Each row is a point on a tangle of strands that fork and nearly touch. The rows are in no order.
In the rows, zero is written as 128.
Points whose rows are less than 110 apart are linked; no others are. Some points are linked to none.
boto: [ 72 102 145 122 154 155 142 122 152 134 140 133 118 117 115 132 126 167
 148 105  63 157 126 100  92 123 116]
bog: [154 156  65  79  73  80 144  75  96 117 199 116 127 163 112 117 170  92
 145 129 211  92 119 151 166  95 140]
leval: [ 82 133 122 170 114 168  86 170 120  96 134  94 201 153 162 127  88 150
 139 117  88 140 104 127  62 149  75]
Tad: [164 154  85  64 151  90 122 154 136 134 114 166 135  80 112 135  94  92
 148 181 169  96 172 150 187 116 163]
kidan: [174 144  80  64 171  79 121 159 115 117  89 163 148  39 154 112 129 115
 148 139 160 124 136 178 146 156 118]
Mor: [119 135 110 110 100 116 153 127 124 100 109 158 111 114  90 122 132 117
 100 179 117 110  98 124 137 121 162]
lodon: [121 140  92 128  54 104 108  80  84 137 206  85 159 204 119 101 170 101
 124 139 211  79  76 128 139 117 132]
Vige: [116 105  88 146 159 201 132 160 140 161 113  83 130 118 160 140 123 152
 108  86  75 183 112 134  92 127  40]
Vosi: [ 65 116 141 152 109 133 144 123 132 127 143 120 141 145 123 111 118 144
 127 115  68 161  82  98  78 139 130]
mipa: [106 127  99 120 104 128 154 156 118  96  77 157 105 114  97  99 108 121
  97 180  79 120  99 136 117 125 133]
nakin: [153 158 106  96  93 128 165 120 113 113 191 136 111 181  93 119 155 112
 133 150 153 115 137 129 166  98 155]
ful: [129 163  60  93  50  70 108  92  72 113 200 111 148 191 125  89 165  79
 147 126 213  85  87 141 155 115 128]
Futup: [162 130 165 131 164  75 137 120 149 138 128 125 156 127 118 142 133 129
 140 111 167 133 179 132 166 144 167]
mubip: [137  92 157 175 116  78 162  95 122 178 142  77 108 141 158 131 135 144
 104 118  84 139 166  70 112 134 172]
Bapup: [ 87  80 155 164 150 152  91 124 133 152 121 135  58 110 169 143 123 157
 132  80  29 155 135 109  75 127  88]
mipod: [161 149  96  74 137  71 102 142  99 107 127 173 139  56 162 127 150 126
 157 118 166 108 143 169 142 153  96]
Tumul: [ 96 126 128 168 112 148 124 169 114  90  88 121 150 160 136  94  97 111
 118 127  76 123  78 133  95 164 103]
Nak: [150 156 122 132  78  92 129 173 103 110 148 144 147 151 123 106 148 117
 135 158 142 120 124 136 153 160 106]
gotov: [128 146  54  73  89  92 121 162  69  87 137 168 160 104 132  97 139  95
 155 177 132  98 112 155 126 143 141]
Bon: [172 125 131 131 204 110 109 155 153 139 103 133 173  79 143 157 126 138
 135 103 148 150 158 156 143 163 120]
sov: [133 152  58  80 113 115 135 169  92  86 122 153 168  75 145 110 139 114
 152 165 123 132 128 160 103 140 107]
biz: [182 153  90  65 105  89 153  78 115 131 176 123 123 140 107 115 156  92
 146 144 229  92 133 154 189  88 158]
kare: [102 101 194 149 122 133 121  92 130 154 138 132  61 125 151 119 144 141
 122 108  65 133 119  84  97 131 147]
totos: [129 134  80 105 160 147 145 168 138 114  89 142 139  59 122 133 108 142
 114 157 106 146 134 161 105 116 101]
rufup: [100 115 124 140 147 174 118 165 141 134  70 131  95 102 120 149 121 154
  97 143 118 125 141 134 117 130  48]
Pid: [136  96 176 155 157 111 143  57 165 174 126  98 112 140 116 153 135 123
 118  93 143 126 152  93 135 110 195]
kuza: [113 131 144 156 118 150 111 164 133 135 122 137 110 117 129 153 128 162
 110 136 102 135 145 124 121 135  74]
nogop: [109 125  56 133 114 154 116 184 113 113  95  97 167 114 155 133 126 114
 109 118 127 150  92 151  90 143  24]
zur: [156 136 108 133 170 102 120 165 146 134 124 128 156  84 152 167 139 143
 142 103 132 154 171 158 122 149  82]
det: [131 121 145 120 140 118 162 129 159 141 140 146 146  92 118 145 134 122
 136 123 118 154 126 127 123 137 144]
zize: [151 170  84  76 137 110 130 135 129 122 151 165 108 119  83 116  94 126
 132 195 166  98 154 132 182  88 157]
gador: [153  99 158 181 152  92 148 131 137 184 123  93 112 107 173 130 107 165
 110 106  72 158 169  83 110 145 157]
lazu: [127 123 185 136 207 167 104 107 156 125  72 142 139 123 116 129  75 130
 146  97 150 140 139 120 128 133 213]
mulev: [162 150 143 140  96  93 143 161 118 117 158 137 156 137 147 132 174 129
 134 131 131 142 147 126 135 153 126]
sen: [ 95 136  81 139 113 137 131 172 109  85  83 141 144 121 118 106 102 124
 109 157  93 130  92 153 106 140  91]
Vigu: [179 144 127  84 156 103 124 139 148 107 108 159 148  98 108 143  98 102
 153 143 189 111 161 151 169 130 191]
romif: [172 131 114 150 139 124 134 177 149 147 107 118 154  87 168 156 141 137
 109 108 121 165 148 154 118 144  56]
kun: [104 143 120 182  90 141  83 187 108  99 138 100 202 178 163 134 101 123
 159 120  93 129 127 115  97 161  92]
vumin: [126 128 105 156  54  93 111  93  93 142 205  82 183 211 133 119 156  84
 135 136 174  84  93  98 129 128 151]
kove: [114 112 195 147 105 115 135  78 146 163 142 130  41 159 136 121 155 115
 122 108 111 119 130  89 132 117 159]
sobon: [133 130 148 165 112 126 132 162 115 139 142 127 140 134 142 132 149 158
 118 140  91 143 139 111 111 148 102]
ropiv: [113 122 104 170 127 153 124 162 126 133 136  98 166 131 163 123 111 160
 122  97  69 173 119 119  69 139  60]
Tilop: [107 130 159 124 207 181  83 143 163 124  41 148 118 108 122 141  68 132
 144 109 136 140 163 138 137 129 156]
putu: [141 133 174 133 183 142 123 155 172 132  68 141 127 118 118 146  87 111
 143 108 143 134 177 137 176 146 141]
kabap: [ 92 123 167 127  89 157 126  86 120 109 174 147  73 163  97 121 134 153
 132 129  87 111 129  91 115 109 136]
bal: [145 132 121 130 115 122 154  64 151 175 165 107 110 177  97 153 152 101
 120 125 214 109 139 128 193  73 165]
bev: [100 111 101 115 168 206 109 138 172 151  59 104  83  89 138 165 109 145
  95 108 129 158 137 137 105 109  48]
rap: [146 125 158 148  85  96 164  96 125 140 160 103 120 172 119 126 171 118
 111 128 144 119 135 104 144 115 160]
rura: [ 87 135 134 140  98 106 148 119 123 109 141 122 163 145 112 111 137 139
 119 136 108 152  80 117  93 146 145]
lagad: [123 109 150 166  99 148 150  43 115 181 152  64 102 168 110 137 188 143
 104 113 171 104 127 123 141  65 137]
Rol: [110 144 144  96 146 158 144 120 136 115 119 168  80 118  93 136  97 138
 129 167 116 109 156 129 159 100 146]
Kel: [134 101 184 152 208 164  94 117 170 161  90 131  98  98 156 143  88 151
 138  82  88 163 143 115 120 131 156]
bupaz: [ 81  81 178 168 122 131  96 109 101 145 140 133  46 134 178 112 137 138
 137  86  34 132 128 100  65 143 122]
novim: [106 160 118 103  90 151 134 153 117 107 151 154 150 130 105 122 118 151
 141 168 119 128 136 119 115 122  97]
sene: [142 153  99 128  81 112  97 195  91 102 126 146 171 133 138 111 133 115
 131 153 143 111 106 147 127 174  72]
Fof: [118 111  58 140 132 194 129 172 137 137  94  83 150 121 152 144 123 127
  83  93 110 166  89 146  78 122  25]
rov: [149 117 147 116 171  86 135  77 148 141 132 123 146 127  95 151 146 118
 130 126 205 116 138 132 174 128 189]
Gon: [156 121 178 166 175  92 139 124 152 162 119 102 143 111 135 140 121 158
 123 109 118 141 174 108 137 153 144]
basu: [135 129  84 135 102 117 110 187 100 115 114 119 188 112 153 117 128 118
 125 125 128 130  92 152  97 172  50]
Vizuv: [132 124 149 109 100 124 163  90 142 123 112 152  70 142  91 114 140 114
  99 159 136 107 104 118 162 106 180]
gavof: [142 114 139 178 102  62 143 119 113 161 170  98 151 122 156 137 161 152
 107 134 105 135 149  87 105 142 164]
fus: [ 94 146 138 167  84 152 101 174 101  87 154 119 178 200 140 113 112 111
 168 138 107 112 133 120 116 158 114]
Sogav: [ 96 130 163 117 121 165 130 112 137 112 130 166  66 129 102 128 112 146
 126 143  90 117 149 106 123 111 117]
mif: [141 113 190 134 188 136 130  73 169 142 102 126 128 125 121 133 103 128
 134  95 156 140 135 120 132 123 204]
sudo: [153 112 149 152 225 170 109 142 180 156  83 129 142 106 161 141  73 140
 134  79 111 184 125 139 131 137 161]
gobop: [109 113 139 113 195 201 111 138 168 148  48 125  63  87 149 142  88 151
 121  89 109 162 142 137 111 110  81]
bub: [ 82 162 114 120  79 159 103 165 107  81 136 143 178 172 114 110  98 126
 148 172 111 112 107 117 118 133 113]
Natu: [108 120 136 139  74 151 128  84  96 114 188 112 137 185  97 124 167 130
 110 155 146  90  89 102 118 103 157]
zabem: [152 148 100  97  77  75 138 110  90 103 151 136 161 140 109  97 171 120
 122 167 170  98  68 144 130 143 143]
keda: [116 111 181 132 107 132 147  51 132 137 120 128  46 153 115 114 155 124
 104 122 133 108 102 112 137 103 159]
lumos: [172 156 101  44 131  66 118 125 102 105 146 174 134  71 147 127 141  87
 172 124 180  97 163 166 175 136 143]
fav: [135 132 115 117  93 133 163 102 132 137 202 119  79 197  89 131 146 104
 120 134 175 116 125 119 184  74 156]
dup: [107 127 124 152  80 148 128  50 104 144 181  83 114 193  96 134 179 132
 103 138 170  92 107 110 132  73 136]
Nazes: [ 91  92 145 140 165 179 115 129 148 143 124 133  88 102 135 145 114 163
 129  97  45 163 127 117  95 128  87]
farip: [137 129 173 132 139 124 142  68 164 155 144 113 117 165 101 159 139 115
 135 121 191 114 157 113 166 101 191]
Votop: [ 85 108 160 150  91 152 122  97 100 117 186 127 121 173 100 135 154 148
 125 142 103 105 110  93 107 115 149]
pokup: [144 137 115 107 161 145 151 144 141 111  94 160 121  74 101 137  98 133
 127 168 123 119 163 149 146 109 143]
megu: [ 87 103 138 170 117 173 112 153 115 113  95 125 117 151 156  95  91 115
 120  95  48 134  74 119  78 148  83]
mifuz: [142 154  75  77  68  71 135 139  77  89 147 147 152 133 121  96 152  87
 148 182 165  88  95 152 148 140 145]
dobem: [189 146 118  73 122  78 150 119 127 106 147 150 154  95 129 135 144  98
 157 125 174 111 144 166 157 127 157]
nefun: [131 128 129 143  76  78 142 111  93 110 147  99 179 166 124  97 168 120
 123 134 144 122  80 117 112 158 145]
Lukim: [ 94 125 167 117 205 192 101 138 167 134  45 151  69  97 130 142  80 138
 139 114 112 139 166 141 139 125 112]
Dem: [168 122 130 140 223 156 116 166 163 148  70 125 148  86 148 131  96 147
 121 104 134 176 117 161 146 142 133]
Kub: [120  82 201 139 182 136 108  90 149 156 117 129  58 106 144 125 121 149
 124  97  87 138 138  99 113 130 159]
tas: [155 125  96 123 203 173 121 158 160 132  81 130 143  66 137 143  98 154
 107 121 125 175 124 163 123 121 100]
mip: [188 146 126  86 116 100 166 112 128 114 169 137 130 150 110 129 145 103
 148 129 192 109 160 144 189  98 169]

Follow the links from the first point to the second, and from the first to the third. Name the last point that the two ways share.
sudo / Mor / Nazes -> kare
sobon / ful / zize -> mip
rura / romif / megu -> kare
dobem / Gon / kuza -> farip
gavof / nakin / rufup -> farip
kidan / fav / ful -> mip
romif / Natu / Bapup -> Dem
Vosi / zur / kabap -> Dem

A fork is a point with three links, a tip a point with one. Leave the first point through the second and follow the links. Name the first fork or tip that comes.
novim / bub -> Tilop
nogop / Fof -> novim
boto / Vosi -> sov
lagad / dup -> Dem
keda / Vizuv -> megu
gavof / mubip -> farip
megu / Tumul -> kare
Rol / Sogav -> lagad

Name the points in between on the shortest way along the links from the first point to the second, in order.
sudo / Natu -> Dem > tas > totos > pokup > Rol > Sogav > kabap > Votop
ropiv / rov -> Vige > Fof > nogop > basu > sene > Nak > mulev > sobon > kuza > rufup > bev > gobop > Lukim > Tilop > lazu > mif > Pid > farip
nefun / Sogav -> rura > Vosi > boto > Nazes > Bapup > bupaz > kare > Kub > Kel > sudo > Dem > tas > totos > pokup > Rol
vumin / gobop -> lodon > ful > bog > biz > mip > nakin > fav > bal > farip > Pid > mif > lazu > Tilop > Lukim
Kel / megu -> Kub > kare > kove > keda > Vizuv > Mor > mipa > sen > Tumul
